Each row is a point on a landscape with many valleys, with its height.
From any point a ball rolls to the lowest of the 3 points nearest to it. It stops when none of these is lower. Distance is the straight distance between rows; heights are no part of it.
K790: [-13   3  10   5  12 -10  16   4]  (h 298)
K272: [-21 -12 -10   6  23  21 -36   7]  (h 443)
K77: [ -3   5  -3   1 -34 -11  18  -5]  (h 415)
K317: [  4  -7  -8  -6  17  21 -36  18]  (h 483)
K311: [-29  -5   6   1  29   4  11 -26]  (h 388)
K623: [ 41  17   0  19  -7  14 -16   8]  (h 474)
K251: [ 28  16 -10 -13 -38   1  18  11]  (h 600)
K767: [ 14  15 -11  -7 -35  -7  18   1]  (h 503)
K721: [-29 -11   1   0  32   3   8 -21]  (h 458)
K404: [  3  -3   5  -3   6 -14  -5   7]  (h 44)
K505: [  2  -2  13  -1  -6 -18  -1   1]  (h 248)
K421: [ 16   6   8   4 -11  -1 -21  -8]  (h 352)
K791: [-10  -2 -16   0  18   7 -27  12]  (h 478)
K792: [ 38  16   7   5 -20  10  -3  14]  (h 513)
K412: [ -4  -6  11  -1  -3 -15  13   6]  (h 316)
K826: [-31 -27   5  11  28  17 -36   5]  (h 438)
K409: [  4   7   1  -1 -30  -8   5   1]  (h 394)
K676: [ 15  16   0   4 -30   7   2   1]  (h 454)
K179: [ 29   3   3   5  -3   5 -22  -9]  (h 383)
K700: [  3  -2  -6  -3  15 -10 -13   9]  (h 358)
K957: [-26 -12  -3   4  31   2   6 -18]  (h 545)
K749: [-28   5  14  -2  14   3  29  -8]  (h 261)
K897: [-30   8   9  -9  12   3  31  -9]  (h 281)
K449: [-35   5  14 -18   3   2  38 -16]  (h 357)
K651: [-25  -8 -11   5  28   2   0 -13]  (h 701)
K626: [-31  -1  11  -8  22   1  21 -26]  (h 318)
K168: [  7   1  12  -1 -14  -7  -9  -1]  (h 313)
K40: [ 13  24 -17  -8 -33 -23  25   2]  (h 380)
K24: [-31 -20  -6   7  24  17 -29  -1]  (h 417)
K447: [-22   5  -1   8  24  -3  10 -10]  (h 404)
K500: [ -5  -9  -4  -6 -25 -20  42 -12]  (h 373)
K239: [ -1  -3   8  -1 -20 -13   6  -1]  (h 325)
K960: [-10 -12  13  -1 -10 -12  26   1]  (h 347)
K174: [-30 -23 -10   6  25  11 -16  -6]  (h 171)
K406: [-19  -8   9 -14  -2  -5  45   0]  (h 366)
K757: [-13  -3  12  -3   1  -7  31   5]  (h 351)
K156: [ 33  21 -11 -16 -38 -29  31   3]  (h 236)
K110: [ 29 -14  -6  -2  10   5 -29   3]  (h 251)
K177: [-14  -1  -8   6  23  -1 -11   7]  (h 686)
K684: [ -7  -5 -10  -1  21  21 -39  15]  (h 464)
K362: [ 29 -16  -8  -1   8  17 -34   0]  (h 170)
K611: [ 36  15   1  -4 -30   9   8  15]  (h 519)
K94: [  2  -2  -9  -8  18  -1 -24  13]  (h 215)
K408: [ 34  18   4   2 -24  11   3   8]  (h 490)
K823: [ -3  -7   7   0 -21 -16  17   1]  (h 359)
K813: [-20   9   6   1  18   0  19  -6]  (h 189)
K379: [  8  -3   8  -1  -1 -13 -17   2]  (h 245)
K652: [-11 -11   1  -4 -18 -11  38  -3]  (h 360)
K820: [ 18  -5  -5  -4   7   0 -30   2]  (h 327)
K556: [ 45  11  -7  22   0  16 -23   9]  (h 463)
K141: [-24 -13 -13   5  22  10 -23   2]  (h 492)
K871: [-12   2  -5   8  22  -7   3   0]  (h 618)
K298: [ 40   5  -5  16   2  15 -26  -4]  (h 432)
K750: [ 10  -7  -7  -5  14   4 -27  10]  (h 427)
K305: [ 18  19   6   0 -23   7  -7  -2]  (h 471)
K566: [ 22  17   4  -1 -29   7   0   2]  (h 467)
K218: [ -6  -7  -1   0 -26 -12  19  -1]  (h 376)

Where does a ball stop that starts at each point below?
K684 | K174
K317 | K94
K77 | K404
K406 | K404
K957 | K813
K651 | K813
K721 | K813

Call two points neighbours if one is among the 3 nearest of the other. Go from one point of each pair to the other, from neighbour to neighbour, staying as low as possible. Name the highest point that can't be avoided.
K404 and K94 | K700
K94 and K174 | K791
K404 and K813 | K412
